Each row is a point on a landscape with many peaks, with its height.
From any point a climber steps to the highest of the 2 points nearest to it. It stops when none of these is higher. Distance is the straight distance between rows; heights are no part of it.
Z630 h=6.49: [114 134 119  80 148 127 223  95 141 115  64 166 108 201 107 127  95 123
 124 167  96 109  79 180 101 127 176 133  65 152 127 172]
Z559 h=4.92: [156 109  99 111  75 130  98 175  92 124 171 110 165  82 131 114 141 129
 154 166 113 123  98 149 156 132  69 101 147 148 133 118]
Z575 h=0.68: [106  99 157 149 155 122  67 116 138 137 157  87 150 112 159 140 117 124
 139  74 162 110 182 104 148 126  95  84 146 143 170 125]
Z394 h=1.29: [129 126 171 150 168 132 129  98 182 134 114 120 104 135 156 131 101 100
 124  44 171 113 166 116 121  97 171 128 132 102 149 118]
Z25 h=3.26: [187 111 147 110 146 111 172 112 141 110 119 115 148 140 137 109 140 113
 178 138 138  93 104 156 119  91 136  95  96 156 141 150]
Z586 h=3.32: [157 153  92 108 108 148 165 184 121  95 110 179  82 112  92 128 135 108
 112 171 134 128 100 163 110 101 166 155 148  74  79 108]
Z955 h=2.31: [124  93 152  97  98 121 178 150 173  94 111 127 126 134 220 119 127 139
 125  98 176 110 154 112 126 170  89 108 122 125 125 145]
Z156 h=4.08: [153 160 106 110  87 143 148 193 140  97 121 163  82 129  85 126 127  54
 128 183 124 115  80 162 118  85 172 171 114  88  99 109]
Z109 h=2.86: [ 66 131 161 138  88 104 137 151 145 134 148  99 152 189 150 103 100 154
 124 111  91 143 103 103 130 133 102 120 114 179 132 154]
Z360 h=3.37: [ 59 152 154 132  95 108 148 163 132 138 136 125 145 197 108  88 111 152
  99 130  79 166  89 113 111 152 114 154 114 172 105 139]
Z706 h=2.92: [ 73 132 155 163 146  96  80  62 110 170  81 118 168 164 113 122 123 165
 113  95 124 163 130 137 146 139 145 122 126 150 138 178]
Z64 h=6.41: [161 125 105 105  89 124 129 175 106 109 156 128 128  96 128 116 145 150
 141 155 130 135 109 158 135 134 102 116 141 129 108 110]
Z900 h=1.60: [132 104 124 124 136  92 104  53 115 147 119  92 146 146 141 130 124 128
 161 117 131 112 139 156 145 106 136  75  96 160 161 174]
Z954 h=2.71: [ 50 167 123 121  36 127 147 192 153 104 162  89  82 121 156 141 138  68
  87  95 137 162 134  91 148 114 139 167 128 117 119 111]
Z761 h=1.77: [174 149 128 157 106 120  84 150 144 118 152  90 133  93 122 134 133  86
 140 124 144 143 124  89 154  73 144 138 151 101 120  91]
Z105 h=2.70: [180 131 101 112 140 146 182 163 123 108 112 189  95 129 108 126 141 148
 122 172 137 105 110 172  99 122 149 132 148  93  90 118]
Z128 h=4.64: [ 78 143 169 111 130 115 174 112 167 128  92 121 134 213 117 102  98 101
 110 119 111 139  90 163  96 117 163 142  62 168 147 162]
Z409 h=3.23: [190 141 117 132 125 122 108 142  85 136 169 121 146 114  76 109 157 126
 167 175  96 126  88 133 141 110 112 112 119 159 132 106]
Z967 h=3.95: [ 92 129 140 127  65 143 128 167 138  86 157  82 120  71 174 177 137 123
  99 104 146 160 178  84 162 113 126 146 160 109 119 114]
Z378 h=5.17: [168 112  87  98 169 128 138  89 100 143  97 157 139  99 115 131 143 155
 147 169 167  87 148 173 112 155 107  96 155 120 122 149]
Z106 h=2.38: [ 83 107 175 146  88 107 141 165 166 115 147  86 151 193 188 105  99 128
 122  73 124 115 114  99 126 122 108 113 107 172 159 142]
Z484 h=1.30: [130  89 127 109  63 128 149 181 137 115 160 101 160 118 208 116 127 134
 150 123 126 105 125 145 150 129  60  99 130 155 139 146]
Z349 h=2.46: [206 126 101 125 148 149 125 151 113 111 107 178 126  82 109 139 139 147
 137 183 156 110 121 153 117 125 140 132 155  77  98 118]
Z725 h=3.31: [185 153  85 171 163 131  57 102  89 155 142 135 128  77  72 146 166  94
 161 140  92 148 117  80 151 120 134 152 144 110 111  54]
Z779 h=2.40: [ 43 185 104 119  59 127 144 181 150 125 142 121  56 132 124 132 148  69
  85 116 121 178 123 100 140 134 144 186 109 115 104 103]
Z351 h=1.95: [ 93 111 187 160 126 111 121 130 170 114 136  93 129 185 178 118 101 108
 112  38 159 118 142 103 115 112 137 114 108 146 165 129]
Z241 h=3.91: [181 122 132 131 105 135 117 158 146  90 121 112 138  64 162 149 136 116
 124 135 181 124 163 121 147 111 117 129 154  86 107 121]
Z172 h=0.92: [105 100 130 134  66 124 123 173 126 141 193  79 159 132 174 125 125 136
 162 121  90 116 115 124 156 119  57  95 131 174 154 146]
Z616 h=4.85: [142 134 136 131  91 145 109 147 138  93 132  83 137  47 161 167 147 109
 113 123 175 145 175  84 162  96 137 142 172  98 123 121]
Z800 h=2.90: [112 102 165 113 123 113 152 101 160 112  83 117 135 156 206 114 125 141
 138  76 177 115 152 107 128 154 106  98 109 135 145 163]
Z294 h=3.69: [107 120  69 111  59 117 158 159  84 140 170 127 139 131 146 117 137 174
 139 190  67 145  94 145 140 164  86 119 122 171 113 139]
Z772 h=1.06: [117 142 119 151  41 131 106 190 111 101 174  92 110  94 138 122 147  79
 134  92 102 160 102  78 189  93 107 133 133 146 120  79]
Z775 h=5.07: [201 107 155 116 160 149 170 168 181  82 101 135 130 150 134 109 118  39
 154 139 153  76  84 138 109  71 152 148  91 105 146 118]
Z388 h=1.73: [136  93 136 107  61 128 163 194 147  91 147 118 131 103 214 125 127 135
 128 110 153 124 135 140 143 144  88 116 132 126 116 129]
Z209 h=2.12: [109 151 107 155 181 129 108  67  84 183 137 141 132 155  82 119 137 170
 143 131  89 150 121 120 107 150 150 127 118 145 149 118]
Z88 h=3.49: [107 112 161 117 142 120 119  81 152 134  83 127 141 125 170 131 118 161
 117  93 181 121 175 115 130 173 106  97 128 132 146 162]
Z200 h=0.70: [108 122 127 146  57 137 100 193 116 128 198  97 122 128 156 122 136 124
 146 102  81 147 107 101 178 113  66 110 126 167 135  93]
Z426 h=4.43: [126 127  53  97 100 123 147 137  57 145 160 131 136 127 109 119 163 183
 131 199  86 128 105 151 120 177  91 122 131 146 112 128]
Z547 h=1.28: [123  96 120 120 125  87 103  97 111 137 154  78 165 135 149 117 124 119
 167 119 119 102 137 137 152 106  93  73 113 177 163 167]
Z785 h=5.35: [126 122  63 115 135 101 150  86  66 148 142 135 137 143 107 120 129 178
 148 193  98 116 121 162 115 151 114 115 119 148 117 162]
Z678 h=4.16: [166 103 122 110 189 145 111  82 120 146 102 149 132  63 115 145 128 137
 137 138 185  95 182 143 117 147 113  98 161  99 135 130]
Z567 h=3.39: [115 103 118 114 197 142  79  46 113 170 103 123 143  89 108 154 121 156
 115 108 173 119 180 133 118 164 120  91 151 126 157 139]
Z771 h=4.89: [ 64 121 177 141  97 126 123 171 155 110 137 119 152 148 169 134  98 165
  89  89 136 156 157  88 138 165  89 136 141 138 118 144]
Z995 h=4.39: [121 147  98 123 168 138 186  95 108 145 101 187 112 175  91 110 120 182
 111 156  95 113 102 165  90 149 182 143 119 124 127 147]
Z782 h=4.93: [ 83 142 165 151 159 134 122 120 140 131 110 146 130 138 126 137 102 178
  87  99 146 169 165  95 106 169 130 159 140 120 113 135]
Z723 h=6.28: [182 117 133 117 165 148 156 151 193  96  85 161 109 132 134 113 104  43
 144 137 149  72 104 136 118  69 174 164 135  76 121 122]
Z343 h=6.47: [129 112  72 109 149  98 139  47  88 148  88 149 137 136 114 129 127 166
 134 165 137 106 139 164 117 159 125 100 124 138 125 178]
Z322 h=5.37: [131 142 107  95 134 126 217 125 131 126 113 163 106 186 104 116 119 144
 127 175  98 110  82 177  83 130 157 128  93 148 114 151]
Z587 h=0.98: [123 122 169 167 172 123  87  90 147 150 145  98 127 131 145 130 113 127
 148  52 157 127 165 115 129  94 150  99 131 123 161 114]
Z421 h=5.13: [111 135  88 146 152 168 112  78  85 138 121 144 110  47 104 194 191 143
 104 160  88 155 182  85 116 165 150 179 152  81 102  72]
Z639 h=2.30: [184 152 144 159 166 133 103 125 138 144 161 131 118 123  80 113 121 102
 161 123 116 123 116 123 122  78 152 129 139 121 130  96]
Z389 h=3.99: [ 65 158 168 126 118 116 148 150 166 141 132 137 113 207 103  92  96 108
 100 121 110 142  99 145  88 135 138 155  84 166 129 132]
Z714 h=1.58: [101 121 182 150 158 130 137 100 191 130 107 122 103 182 155 114  96  78
 106  40 162 115 136 128 106 102 173 132 102 121 167 126]
Z474 h=1.59: [190 149  98 144 185 156 127 118  85 148 140 182 109 117  63 122 138 140
 145 161  94 110 103 138 117 115 167 150 154  91 112  90]
Z891 h=6.05: [ 70 137 176 139 129 121 136 150 186 120 127 126 116 163 148 129  94 132
  75  78 149 157 160  92 107 139 132 158 130 115 114 131]
Z769 h=4.03: [132 140  94 118 123 152 144 147  98 110 133 151  95  84 129 150 148 174
  97 157 130 162 161 132 117 160 131 148 150  89  88 103]
Z739 h=0.42: [ 96  85 147 120 125 141  85 136 136 115 156  95 147  88 172 158 116 132
 111 105 160 117 195 105 148 152  61 100 154 135 149 127]
Z221 h=2.79: [191 157 120 180 185 136  70 103 110 169 162 131 117 100  63 130 145  93
 173 115  97 137 110  79 136  93 155 143 139 121 123  73]
Z267 h=2.55: [ 68 133 119 160 159  96  69  53  76 175 107 115 160 163  92 123 132 168
 125 122  85 164 122 121 130 146 136 130 118 157 149 161]
Z633 h=4.14: [ 96 114 161 131 156 139 106 101 147 128 115 131 128 105 143 155 110 164
  97 109 172 142 193 102 119 176 111 123 142 123 124 142]
Z178 h=2.83: [ 64 175 119 131 104 124 135 165 151 136 145 144  63 165 107 125 124  98
  75 125 101 174 124 113 109 143 137 193 111 111  99  99]
Z904 h=3.29: [ 88 172 117 138 152 138 142 137 140 155 138 170  71 180  71 110 110 117
  92 131  84 153 109 120  90 151 149 192 112 121 114  92]
Z528 h=2.54: [233 117 130 116 152 123 145 141 144  98 117 145 162 122 107 115 137 119
 178 183 133  87  76 148 109  94 143  99 104 127 134 153]
Z705 h=1.97: [158 110 141 117 154 111 133  32 142 148  77 121 129 158 155 127 140 121
 159 100 134 113 121 163 149 107 159  87  97 145 164 178]
Z677 h=2.88: [119 120 141 132 181 137  81  33 132 187  81 139 137 124 128 147 124 159
 117  87 161 123 154 151 130 153 153  95 131 124 166 161]
Z862 h=3.44: [ 36 131 185 167 133  98  66 101 111 152  97  89 185 163 129 126 121 161
 119  67 120 153 143 104 167 141 113 120 145 163 145 170]
Z541 h=3.76: [104 160 106 132 165 143 168 127 132 144 123 185  86 173  80 112 109 160
  92 139 103 133 109 143  78 151 160 167 123 112 120 116]
Z550 h=3.22: [ 59 145 142 130  47 138 131 195 148  95 167  96 101 119 173 151 117 123
  83  86 120 176 147  80 155 133 112 151 138 122 116 110]
Z198 h=1.42: [172 141 130 154  69 122  88 182 125 101 168  94 129 102 123 111 135  89
 142 125 117 142 103  96 162  82 125 131 128 132 121  85]
Z534 h=4.11: [185  95 172 112 150 138 190 146 160  85 109 102 140 157 145  99 133  58
 167 117 149  91  85 141 116  80 138 117  74 146 160 135]
Z444 h=4.12: [139 139  80 153 161 144  77  87  77 146 131 138 128  46  87 181 184 108
 133 146  86 149 153  88 138 152 125 153 151  90 107  50]
Z230 h=1.74: [156 154  92 147 199 145 127  76  72 171 147 164 120 132  70 121 144 165
 152 145  94 113 114 148 109 136 162 132 135 119 140 105]
Z95 h=4.98: [148 156 134 116 129 143 153 177 174 113 110 163  95 140 111 131 114  26
 137 177 133  80  99 162 122  65 184 189 118  83 121 117]
Z183 h=0.66: [141  95 115 105 142 128  79 138 115 130 150 103 158  67 131 146 134 124
 127 138 156 117 163 134 143 146  66  95 172 129 141 117]
Z103 h=4.10: [ 47 114 200 152 124 118  97 132 137 121 105 114 183 146 156 137 105 168
  99  71 155 145 169  94 151 173  94 128 147 148 138 166]
Z841 h=2.58: [218 138 118 122 148 124 145 143 102 123 144 149 146 126  73 120 142 136
 167 195 112  98  77 156 115  99 140 106 117 140 123 138]
Z91 h=2.44: [138 116 152 112 163 130 125  26 149 166  47 150 124 150 154 133 131 149
 121  98 160 118 136 152 141 145 161  99 126 114 159 171]
Z663 h=1.98: [191 146  87 140 164 161 118 136 104 131 116 176 115  83  80 148 134 138
 133 179 132 118 116 124 126 109 176 156 171  61  99 101]
Z440 h=0.96: [145  90 107 102 133 107  92 123 116 140 155  92 172 100 137 122 134 117
 160 132 151  98 140 142 143 121  78  75 152 152 148 142]
Z66 h=4.97: [133 130  96 101  83 141 152 181 102 103 141 149 102  95 141 131 142 173
 111 156 127 161 127 155 127 164 109 131 141 113  94 106]
Z953 h=5.53: [ 94 137 150 106 133 114 199  82 142 121  47 154 126 209  97 113  88 116
  99 146  83 140  79 184 108 126 180 157  60 159 116 182]
Z556 h=3.92: [164 120  88 106 104 111  99 140  68 140 177  99 168 106  91 113 154 122
 168 189  82 120 101 137 152 126  77 102 135 172 135 133]
Z804 h=4.27: [102 123 105 132 141 161 116 110  89 119 127 143 103  68 120 175 162 170
  86 161 110 168 189  99 118 180 126 169 148  95 100  95]
Z602 h=3.13: [209 117 124 121 133 131 134 148 156  99 105 149 128  89 143 126 133 117
 145 147 175 107 135 136 121 109 130 124 146  84 100 126]

Call two points neighbours if one is among the 2 nearest of the other. Go from one point of each pair to the other, from neighbour to neighbour, staying as high as possible. Name the lowest point that can't be avoided.
Z616, Z421 -> Z349
Z421, Z630 -> Z779
Z723, Z891 -> Z474
Z723, Z64 -> Z528
Z64, Z421 -> Z769

Where does a climber stop that starts at each point below?
Z955 -> Z891
Z474 -> Z616
Z230 -> Z891
Z183 -> Z343
Z575 -> Z630
Z109 -> Z630
